Each row is a point on a tangle of strands that fork, close into loops and nearly touch. The rows are in no order.
In the rows, zero is written as 128.
Two points are linked if the straight distance between their rows is under 91.2. Some points are linked to none.
<438>: [155  82 174 156 158 119 158 106 110 149 134 191 119 173 148 114  98  90
 105 122 131 103  91 122 121 131  59 131 171 160 170  80 138]
<21>: [147 124 119 208 152  98 155 159 135 145 124 138  85 186 139 110 109 141
 106 102 142 138 107  88 102 119 116 124 130 152 129 139 105]
<551>: [135 118 159  91 113  91 122 151  97 132 102 149 136  97 133 132 107  94
  78  95 165 136  53 123 141 121 101 116 104 128 129  77 149]
<263>: [148  92 151 156 158 146 153 100 121 135 142 172 112 173 141 120 116 106
 122 133 109 108 117 128 130 143  81 131 166 157 162 101 131]
<477>: [140 110 137 103 137 192 109  59 135  97 159 144 158 147 120 149 146 109
 166 195  96 100 216 152 155 167 109 149 189 119 177 137 150]
<728>: [ 91 167 134  48  92 131  86 123 125 128  88  97 173  95 123 136 162 106
 121 124 169 118 122 130 144 112 119 124  96  93 107 109 175]
<843>: [159  61 150 119 141 138 150 102  99 123 150 189 111  69 126 130  92 103
  96 130  96 121  74 171 169 160  96 134 159 143 149  86 105]
<356>: [134 119  96 129 129 131 134 167 136 114 154 112 105  55 126 141 130 165
 154 119  80 156 133 161 155 136 175 118 109 129 107 152  81]
<783>: [104 171 128 142 127 116 126 121 129 146  59 118 153 226 143 105 148 118
 113 116 193 125 132  86  69  87 101 138 122 129 120 125 188]
<113>: [148  87 116 145 135 124 151 146 107 117 155 150  89  37 126 138  97 144
 110 116  81 153  87 165 160 151 150 124 128 140 115 119  72]
<790>: [126 129 110 103 121 134 117 155 127 115 136 109 115  62 120 141 138 143
 139 124 101 140 123 154 164 128 155 130 109 120  99 138 107]
<230>: [145 101 119 157 137 115 148 157 116 121 148 140  85  82 131 136 102 145
 109 109 100 150  93 139 147 129 144 123 122 142 119 118  84]
<310>: [104 169 108  78 110 139  88 129 156 116 145  70 149  85 101 138 168 165
 185 159 116 124 183 157 146 120 191 130 107  85 105 182 121]
<521>: [143 129 129 208 156  86 153 159 132 146 101 146  91 206 140  98 112 128
  93  97 172 127  99  68  87 108 104 129 125 155 127 131 124]
<601>: [ 75 207 116  86  98 131  88 107 146 121 101  66 164 164 106 115 173 144
 159 153 158 114 175 117  86  99 172 142 104  86  99 164 171]
<74>: [112 166 113  87 112 150  98 107 157 112 153  74 158 121 104 136 159 155
 191 177 109 121 212 152 130 126 198 131 123  86 122 185 134]
<508>: [125 144 111 153 129 130 139 150 137 128 115 113 107 164 132 123 133 139
 129 116 134 134 132 109 115 110 134 129 120 137 120 135 127]
<580>: [151  80 125 155 147 176 149  92 130 121 178 156 119 132 137 145 130 130
 155 155  68 120 168 151 151 170 115 130 171 151 164 132 108]
<561>: [ 86 189 126  74 100 146  86 102 141 122  99  77 169 148 111 123 167 125
 140 152 155 109 165 128 109 103 149 141 113  87 108 138 179]
<309>: [119 158 112 163 132 110 136 159 136 130  90 111 114 191 133 111 137 138
 113 101 168 140 122  83  91  96 124 132 110 138 109 141 142]
<736>: [119 153 128  85 120 171  96  78 150  97 141 103 162 147 107 133 157 122
 172 187 121 105 217 150 135 138 157 144 156  88 142 152 157]
<636>: [151  75 141  92 130 142 137 111 103 122 136 179 121  59 126 138 104 102
 103 128 105 125  77 173 178 157 105 135 144 133 134  95 117]
<207>: [143 111 129 158 137  89 134 173 102 121 134 143  85  74 122 127  80 134
  84  93 128 152  59 116 133 120 134 127 114 149 114 106  82]
<175>: [ 88 181 123  68  98 132  87 129 135 120 103  77 157 108 108 128 162 132
 140 135 155 120 140 128 130 101 145 133  92  95  96 140 156]
<413>: [104 143 119  78 111 113  94 167 113 109 120  99 124  30 114 141 141 129
 123  99 136 150  84 133 164 112 141 117  76 114  79 137 108]
<181>: [114 141 116  82 113 128 101 154 122 113 128 104 122  41 118 142 145 132
 137 119 121 139 108 151 168 122 150 123  93 113  85 142 110]
<377>: [130 115 133 114 134 167 132 103 134 119 128 136 130 153 131 127 138 113
 143 151 114 113 159 143 146 138 114 140 151 132 149 113 148]
<704>: [134 117 141  89 117 118 124 149 102 122 114 141 117  74 129 135 116 106
  98 107 141 137  71 140 157 127 114 124 106 124 116  98 130]
<342>: [159  80 114 217 150 156 181 123 155 160 202 146 115 147 148 146 104 164
 167 131  57 151 172 133 111 191 132 105 160 167 162 171  67]
<228>: [101 158 136  33  97 155  75  87 138 118 109 107 184 100 105 135 159  93
 141 166 152 106 164 163 159 133 129 135 128  73 124 121 177]
<184>: [ 87 185 116  58 102 133  69 127 143 113 130  66 158  67  91 136 177 151
 177 156 130 119 161 152 154 110 181 129  96  79  88 177 128]
<410>: [142 108 101 125 131 163 134 122 147 122 174 119 128  86 129 150 135 155
 175 153  68 134 185 166 156 157 169 121 141 125 138 159  98]
<868>: [158  81 128 211 158 155 177 112 143 151 189 158 112 169 146 135 117 148
 157 134  70 135 165 126 118 179 110 114 171 168 167 154  84]
<770>: [146 112 165 128 127  70 132 159  96 140 102 165 125 123 135 122  89 103
  65  86 171 131  48 102 118 111  95 120 115 146 142  68 143]
<359>: [120 159 102 112 119 148 121 120 169 123 155  73 154 144 120 138 149 173
 199 171 102 122 220 144 109 132 204 126 127 104 130 200 122]
<706>: [144 113  90 164 134 154 160 135 165 142 179 104 128 137 138 147 119 172
 189 143  75 145 197 141 120 157 175 113 130 146 146 188  87]
<214>: [153  82 103 135 139 159 150 120 133 121 179 144 113  50 133 149 122 154
 156 144  52 140 157 179 166 172 160 121 145 136 132 143  83]
<831>: [150 108 156 158 139  78 140 158 100 142 116 166 103 126 132 118  79 109
  71  96 155 127  55 103 117 111  97 125 123 150 140  77 123]
<89>: [144 113 106 159 133 125 146 159 129 121 150 124  93  97 135 138 113 155
 135 116  91 153 121 138 139 130 157 118 120 140 117 140  85]
<669>: [160  67 160 205 160 119 171 108 115 150 175 192  90 143 138 114  85 124
 100 123  93 118  89 124 125 150  87 129 179 170 159  99  81]
<432>: [101 155 145  35  97 144  87  80 120 124  79 125 205 144 134 138 162  82
 123 146 173 105 143 148 136 132  99 125 139  81 145  83 207]
<435>: [150  78 112 134 139 148 152 123 119 114 170 158 103  37 129 143 112 143
 132 135  62 142 120 181 167 166 150 122 144 135 124 130  77]
<262>: [103 166 121 110 108 109 109 166 123 122  97  88 128 123 119 125 144 128
 116  98 162 146 104  97 119  91 131 126  82 123  93 126 145]
<180>: [114 165 122 155 123  88 126 166 122 136  69 115 121 184 134 111 134 125
  93  92 187 144 101  69  80  82 109 130  94 135 108 124 161]
<818>: [105 152 142  28  92 158  77  70 133 116  93 124 203 116 113 140 156  79
 132 166 160 102 163 162 155 143 108 132 145  66 145 103 195]
<762>: [135 121  93 114 127 145 127 146 151 119 163 104 127  56 124 148 140 166
 182 142  72 144 171 173 163 146 191 116 116 121 119 176  86]
<259>: [147  98 128 122 139 185 127  75 136 108 169 148 142 132 127 146 142 117
 165 176  81 110 194 153 160 167 113 139 175 132 170 134 132]
<861>: [136 131 134 188 152  89 149 145 128 150  88 150 110 216 147  98 119 115
  95 103 179 123 101  77  86 103  89 131 134 149 138 116 148]
<744>: [153  95  94 189 138 152 173 134 164 151 183 118 121 143 146 144 113 167
 178 134  67 147 187 138 113 172 155 109 137 157 150 184  78]
<825>: [134 136  93 139 126 149 145 133 167 133 165  92 139 146 133 142 138 174
 193 148  89 135 204 143 115 142 188 117 125 129 140 195 102]
<833>: [133 122 133 122 123  82 122 179  96 115 127 135 102  43 119 130  93 127
  78  87 143 157  51 119 140 118 130 123  88 138  99 106  94]
<416>: [156  88 150 185 146  80 148 150 106 146 137 173  83 116 126 113  63 122
  66 100 133 124  53 104 120 121 108 130 139 162 144  84  94]
<301>: [ 82 202 101 132 110 119 113 124 146 129  76  79 150 220 121 101 168 153
 140 122 182 125 167  87  55  92 157 142 103 109  95 173 166]
<442>: [162  50 157 179 159 135 168  97 107 136 178 197  96 110 133 124  84 124
 105 132  73 119  95 145 144 163  90 131 180 165 160  96  84]
<526>: [107 161 130  64 105 162  83  87 142 107 128  98 170 125 104 134 162 115
 158 183 134 103 191 157 145 131 151 144 137  80 129 141 168]
<654>: [115 135 126  91 112  94 104 177  99 108 125 114 111  37 115 134 122 125
 102  87 139 152  62 125 154 113 134 118  71 127  81 121 101]
<632>: [ 80 206 103 116 105 125 103 116 152 124  96  69 153 201 115 109 171 160
 161 145 164 115 183 104  64  98 178 146 109  97  97 182 163]
<69>: [104 163 136 131 114  75 113 164 113 131  69 115 141 156 136 118 130 113
  86  78 198 146  78  67  87  83 104 116  80 130 107 103 172]
<149>: [117 150 117 120 121 117 120 162 126 118 112 100 113 121 121 125 134 136
 118 108 141 145 109 112 126  98 134 128  98 127 101 128 130]
<292>: [ 88 189 109 129 119 125 114 112 141 136  67  93 151 223 131 106 165 133
 130 126 188 123 156  89  60  88 135 147 113 117 103 149 177]
<811>: [113 143 140  87 111 126 118 133 113 129  87 127 148 136 133 132 134 102
 107 119 163 124 101 125 133 113 104 124 110 116 125  90 173]
<515>: [130 136 127  98 127 180 103  62 145  93 167 116 166 151 112 145 150 121
 181 200 101 108 239 152 142 159 147 146 182  98 161 158 150]
<220>: [115 152 136 131 130 124 130 118 129 141  75 126 149 205 144 113 142 107
 115 122 175 122 128  99  90 102  98 135 130 132 129 112 179]
<58>: [150  88 136 162 147 159 157 107 124 130 161 159 106 143 135 134 119 123
 135 141  90 123 132 140 144 151 107 132 162 154 155 115 112]
<456>: [149 103 131 207 157 143 171 118 143 146 159 158 106 193 147 119 123 138
 140 122 104 127 144 111 109 157 105 124 163 162 154 142  97]
<809>: [152 111 117 209 154 121 164 145 141 145 143 142  89 181 142 118 112 145
 122 109 121 137 124 101 109 136 124 120 142 155 137 144  91]
<850>: [124 154 102 148 131 150 139 115 160 132 136  96 139 206 130 127 149 159
 172 152 124 121 204 115  97 133 170 132 139 127 133 178 123]
<689>: [163  55 150 153 150 140 162  99 105 124 165 193  98  81 128 130  84 120
 100 134  81 126  84 160 156 160 102 130 165 154 149  90  86]
<584>: [116 145 139 116 124 131 123 127 119 133  87 121 139 169 135 126 139 110
 113 122 159 124 113 110 118 103 106 134 120 127 131 104 171]
<571>: [140 124 157 169 143  68 145 151 114 158  81 168 121 189 151 103 102 101
  76  96 190 123  68  74  87  97  78 124 126 151 145  86 157]
<821>: [ 98 172 135 101 105  92 107 163 113 124  83  97 146 125 128 125 140 112
  98  87 185 145  89  84 107  89 112 118  75 116 100 108 169]
<719>: [110 145 145  59  99 130 104 127 113 130  87 118 165 110 130 136 150  96
 111 124 163 121 103 138 147 121 106 118 110 104 122  89 176]
<692>: [156  85 175 191 165  94 159 114 115 158 141 199 108 185 152  99  87  99
  91 112 139 100  79 100 107 126  59 131 172 165 164  83 125]
<78>: [151 105 171 171 156  80 152 130 115 161 102 181 119 194 154  99  93  93
  84 103 174 111  70  88  95 111  65 124 153 159 159  79 147]
<226>: [140 104 131  94 119 138 127 133 105 117 129 146 113  55 126 134 116 112
 111 122 114 135  85 161 174 143 123 129 121 129 116 106 116]
<164>: [160  82 152 201 158  96 163 133 114 150 151 177  81 135 134 110  73 126
  81 108 116 124  72 113 121 132 103 131 153 161 147  96  89]
<562>: [ 76 182 125  48  91 130  67 128 133 117 111  68 163  59 100 136 175 128
 148 140 150 120 136 142 158 109 148 125  78  80  81 157 140]

How many points has the smallest loop of links through each point below? Write 0 if it is on no loop.
<704>: 12
<783>: 12
<821>: 7
<410>: 8
<181>: 9

A piece is all that can be reached along the links. How many separate loops has the piece of each point below (a circle has one, a figure eight two, a Y none), and how many tips (points with one link)?
<226>: loops 1, tips 0
<310>: loops 1, tips 1
<821>: loops 1, tips 0
<356>: loops 2, tips 0
